Each scene shows the same named points in several views. A view is turned or mirrored, shifted and resized as a whole, has a little noise and may leave points out.
(in the rows, 128 means zero)

Scene 1
View 1
Z348: [140 121  94  89 103 126 150  95 119 119 118 140 109  79 120 133 154 116
 153 126 168 137  72 116 151 143]
Z368: [139 126  81 125  76 161 171  90 163  92  74 168 137 110  94 145 156 140
 129  63 178 115  60 104 171 187]
Z218: [119  94 109 103 144 124 114 124 119 106 154 111 131  67 114 122 156 135
 154 101 138 125  86  97 138 115]
Z988: [135 127 112  98  94 152 150 103 128 136 135 133 105  57 113 117 154 104
 180 145 151 176  68 131 149 151]
Z6: [108  97 112  95 147 130 112 121 107 139 170 105 114  54 116 113 164 112
 189 136 139 164  80 116 140 131]
Z937: [135 121 115 103 100 146 144 110 132 104 131 132 127  64 109 123 149 132
 152 109 147 143  75 111 136 130]
Z720: [169 113 133  95  78 147 150 115 141  86 127 123 125  59 113 113 120 151
 146 116 122 137  85 104 126  85]
Z37: [112  72  87  74 161 102 111 114  89 177 179 107  78  71 129 118 166  91
 215 168 145 172  82 115 169 133]
Z508: [128 111  90 101 112 130 145 101 124 126 122 141 110  88 115 131 162 118
 162 115 163 139  71 113 162 155]
Z909: [ 93 130 111 112 143 141 112 118 104 121 162 112 139  46 116 124 179 117
 164 117 159 149  77 121 129 149]
Z709: [144 106 103 103  92 149 155 103 145 112 116 140 119  85 108 122 144 132
 162 107 146 146  69 108 156 140]
Z571: [139 149  98  91 123 104 135 108  91  72 124 130 155  69 133 138 157 141
  96  93 176  83  86 102 112 117]
Z244: [110 107 105 100 141 135 119 122 107 131 157 111 123  58 117 119 170 115
 170 122 150 154  78 111 139 139]
Z570: [128 103 118 114 112 149 135 122 139 108 139 120 132  65 104 116 151 136
 164  99 134 146  77 106 142 127]
Z559: [106  55 107  78 183 102  86 138  89 160 209  82  97  52 132 105 162 109
 219 156 117 168  95 103 144  95]
Z501: [128 103 117 134 100 171 140 127 167  81 112 131 158  81  91 123 147 158
 142  53 130 126  79  87 143 134]
Z181: [123  99 111  85 120 137 133 111 113 164 161 124  85  52 121 106 159  97
 211 167 143 187  74 131 160 136]
Z219: [116  96  99 145 111 169 137 119 173  82 100 138 159 103  83 135 162 159
 137  33 149 115  69  85 164 174]
Z441: [165  96  84  68 126  72 135 103  95  90 123 124 115  97 138 138 136 140
 117 107 157  76  97  80 136  81]
Z939: [156  71 100  91 102 129 148 109 144 123 125 127  96  94 114 118 131 134
 177 115 129 140  83  95 164 111]
View 2
Z559: [142  99 127 118  74 139  93 116 162  87  75 109 167 123 169  85 121 131
  93  79 190 140 113  96 120 112]
Z937: [138 115 122 112 141 125 123 151 134  92 140 125 145 143 118 115  80 125
 118 115 131 142 110 112  97  99]
Z219: [111 118 112 118 166 160 137 165 139 130 173 135 124 136 100  95 102  95
 122 133 103 142 114 148 104 119]
Z37: [150  99 143 145  81 139 126 108 155  81  85 115 147 127 144 106 111 130
  90  92 196 118 106  94 119 107]
Z720: [139 128 118  95 138 113  86 149 115  88 144 118 163 153 122 107  64 131
 130 121 134 157 125 117  84  94]
Z501: [112 125 110 105 164 147 114 166 130 122 175 131 135 144 107  91  90  99
 128 131 104 154 122 147  90 114]
Z368: [125 125 129 139 172 151 159 157 120 109 179 138 116 151  76 126  77 105
 127 146 112 126 109 137  96 100]
Z348: [141 113 135 139 134 141 138 142 128  86 135 124 142 150 110 124  77 128
 117 121 148 127 108 111 107  89]
Z709: [140 118 125 119 139 127 124 149 136  97 144 123 139 137 116 111  85 120
 115 115 137 136 112 118  98 105]
Z939: [135 129 132 130 119 133 102 123 118  94 137 119 138 147 112  98  81 121
 116 126 158 135 128 124  92 104]
Z571: [115 100 116 117 153 171 125 176 130  84 135 129 181 174 123 133  84 138
 140 122 123 153 103 119 116  57]
Z988: [161 112 133 123 128 104 138 136 141  81 128 120 135 130 116 120  73 128
 103 108 148 125 107  98  99 109]
Z909: [137  93 119 111 129 137 140 159 166  95 114 126 155 130 137 117 101 125
 107  95 136 138  94 101 118 102]
Z570: [135 115 119 108 134 128 116 148 140 100 137 124 146 133 124 100  89 116
 115 111 132 143 113 115  97 106]
Z441: [109 116 126 135 127 181  96 144 109  84 127 117 180 180 120 118  89 141
 142 129 155 147 121 126 110  58]
Z6: [146 103 126 117 110 129 120 140 157  90 106 119 153 126 142 104 102 127
  99  95 159 137 106 102 113 109]
View 3
Z988: [103 146 111 102 154 126 126 130 114 141 140 157 140  98 135 159  93 111
 161 152 113 132 178 149 140 121]
Z570: [114 139 119 110 158 121 133 123 118 144 131 153 140  84 124 147 118 113
 152 142 108 127 159 138 139 109]
Z219: [122 124 133 135 161  92 144 112 150 124 125 131 144  66  72 132 170 112
 130 131 117 120 134 125 121  94]
Z939: [130 132  94 121 184 139 149 100 128 155 136 143 132  93 133 153 110 112
 147 141  96 112 157 117 148  95]
Z368: [107 133 108 143 161  91 146 104 164 109 151 122 139  92  67 142 142  91
 130 137 128 142 167 136 109  98]
Z6: [110 148 121  94 145 138 122 117 106 160 118 171 147  82 160 142 116 134
 167 147 102 130 150 140 156 122]
Z181: [104 145 106  88 155 151 121 126 113 154 138 166 142 101 171 161  94 129
 181 161 113 121 170 149 157 128]
Z37: [105 157  96  89 154 168 122 101 127 170 122 169 147 107 201 146 115 155
 186 158 115 129 154 138 167 128]
Z218: [122 148 120 112 153 123 135 102 112 157 110 162 138  75 138 127 133 131
 141 136  91 136 139 123 145 107]
Z244: [108 151 122 102 144 127 123 115 113 152 116 167 146  85 150 136 124 133
 160 145 106 138 154 140 149 123]
Z559: [119 152 111  80 152 168 122 106  97 186 102 184 147  82 213 140 120 165
 179 150  90 118 135 126 182 122]
Z571: [112 172 107 135 137  96 139  81 105 144 110 162 127  81 112 103 126 111
 106 128  78 187 159 123 124 107]
Z709: [117 134 107 121 167 118 143 110 127 139 141 143 134  90 114 150 113 105
 144 141 106 128 164 134 133 103]
Z909: [105 153 133  97 131 117 116 120 108 145 113 170 145  79 139 133 129 134
 154 145 107 146 155 148 142 125]
Z441: [126 168  77 140 162 127 154  59 117 161 114 154 126  93 141 110 119 122
 114 126  72 172 152 103 140  93]
Z508: [106 149 103 116 154 123 136 104 139 138 137 146 142 101 129 141 123 115
 152 145 115 140 165 137 136 114]
Z348: [107 156  96 118 155 120 139  98 129 138 139 149 137 102 125 140 111 109
 145 146 108 150 173 136 133 111]
Z501: [132 120 129 136 170  92 150 112 132 132 126 134 133  60  71 134 150 104
 123 125  96 115 138 118 124  83]
Z937: [117 144 117 115 156 112 137 118 111 141 127 154 132  83 116 142 113 109
 142 138  96 137 165 137 134 108]
Z720: [134 136 108 121 173 115 150 110  88 156 124 154 119  77 115 145  91  98
 126 133  69 126 162 116 143  91]
View 4
Z508: [132  84 115 120  99  40  99 104 135 136 118 161 121 128 134 107 108 140
  69 119 169 131 103 176 121  83]
Z244: [140 114 149  96 111  87  83 129 131 135 114 142 131 139 104 108 138 156
  76 130 137 125 106 158 132  80]
Z571: [103  59  60  72  98 109  79 156 147 115 102 159  85 185 129  87 100 153
  21  56 153  78  97 186 130  64]
Z441: [150  94  56  67 119  93 115 164 141 125  89 182  43 184 153  85  75 135
  26  77 167 106 120 145 153  89]
Z937: [135  90 118 122 104  70  67 127 125 114 100 166 136 151 127 102 107 141
  78  84 162 128 103 181 121  61]
Z709: [139  91 117 142 103  43  84 107 116 117 100 178 126 143 140 109  88 127
  90  93 173 135 112 172 115  69]
Z988: [157  98 139 128 116  35  64 111 129 123  95 150 168 116 124  96 137 142
  77 121 168 161  96 174 120  72]
Z501: [ 96  88 115 165  72  89  75  97 106  96 118 200 103 185 141 146  43 136
 127  53 153  84 131 187  96  34]
Z909: [118 104 149  91 103 104  73 126 132 132 121 131 143 139  94 111 147 165
  68 124 127 108  96 173 127  67]
Z559: [191 190 199  60 142 119 114 172 127 156 102 130 106 128  90 107 161 154
  85 173 115 156 131 106 177 101]
Z6: [153 131 166  95 119  91  87 137 131 140 108 139 136 130  98 107 147 153
  82 134 134 140 111 152 143  80]
Z348: [139  80  99 116 107  42  91 113 137 128 105 161 124 138 137  94 110 134
  51 110 174 132 100 171 120  81]
Z181: [177 130 171 108 129  39  83 124 130 141  93 139 163  99 111  95 160 144
  78 157 159 178 102 149 139  93]
Z37: [194 159 177  68 141  69 122 152 139 166 103 129 118 105 104  94 168 146
  62 190 138 173 110 119 168 115]
Z368: [ 83  37  74 166  66  17  88  64 125 116 129 190 111 144 166 129  58 132
  86  83 185  96 101 209  80  58]
Z720: [167 111 117 129 121  82  54 155 112  91  65 187 132 178 136  93  78 131
  79  47 173 143 126 164 132  49]
Z219: [ 73  79 115 162  58  79  91  76 111 116 144 188  92 163 138 153  51 141
 131  81 146  74 122 193  87  43]
Z939: [173 125 123 138 114  48 100 128 115 126  90 188 102 144 150 108  75 118
  96 104 174 151 129 146 132  79]
Z218: [137 122 135 101 107 112  90 143 122 127 107 159  98 163 114 118 105 152
  82 101 136 108 121 159 137  69]
View 5
Z218: [127 100  99  96 143 158 152 107 154 121 134 119  46 132  90 167 129 137
  67 103 102 117 112 145 123 135]
Z348: [130 116  78 132 134 193 147 130 121 118 137 108  81 126  69 169 124 152
  87 125  94  98 113 177 154 108]
Z571: [136 121 114  80 136 190 176 117 100  99 107 102  61 103  51 194 160 132
  94 115  83  81 104 151  97 139]
Z244: [117 113  98 106 155 161 140 124 158 130 140 101  70 147  94 177 119 145
  57 104 111 116 118 150 162 129]
Z988: [109 124  92 143 119 164 138 124 140 111 149 114  94 144  66 179 118 150
  59  90 103 115 115 162 195 114]
Z441: [139 111  79  87 135 195 172 129 111 101 131 129  34  77  89 148 138 126
 103 128  92  72 132 151  86 132]
Z501: [162  63  94 135 103 165 157  68 153 122 122 138  47 147  24 171 146 169
  85  95  66 139  75 181  92 107]
Z909: [115 120 114  98 160 157 144 117 149 133 130  91  79 156  85 197 132 142
  56 100 107 123 105 146 165 133]
Z181: [102 129  73 138 146 171 125 147 157 130 163 108  89 149 110 159  97 142
  51 104 127 110 132 158 218 114]
Z709: [136  96  76 147 118 181 143 111 135 117 141 128  72 135  52 165 123 158
  80 109  92 112 103 180 148 103]
Z570: [125  99  92 129 122 160 142 104 155 120 140 128  61 145  63 170 123 152
  62  93  95 123 104 160 146 117]
Z37: [107 127  61 114 180 168 123 153 170 149 165 101  66 137 152 143  90 136
  52 120 143 110 147 149 194 127]
Z937: [126 111  97 133 118 171 147 111 133 107 132 118  74 138  57 177 131 152
  75  99  90 110 103 164 152 118]
Z939: [132  92  58 149 113 175 142 116 151 111 154 145  53 121  82 133 107 151
  79 108 101 107 121 170 138 105]
Z6: [108 121  93 111 155 152 137 128 162 127 149 109  65 146 107 169 110 137
  55  95 120 119 125 141 174 131]
Z559: [ 95 120  83  89 174 134 129 140 193 136 169 120  40 138 166 138  90 121
  37  91 148 119 152 119 176 149]
Z508: [138 104  74 130 145 191 140 128 130 135 139 106  78 137  73 172 122 158
  83 126  98 108 109 178 154 107]
Z720: [120 110  92 140  83 166 161 104 134  74 146 153  53 111  45 152 126 135
  76  76  89 101 115 150 138 122]
Z219: [165  55  93 131 128 172 155  70 155 144 115 120  54 163  30 182 145 176
  84 114  70 144  66 192  94 101]

In a view up to two points have been moved. Name them for each view, in the order of its rows, or write none.
view 1 -> Z501
view 2 -> Z709
view 3 -> Z570
view 4 -> Z37
view 5 -> Z988
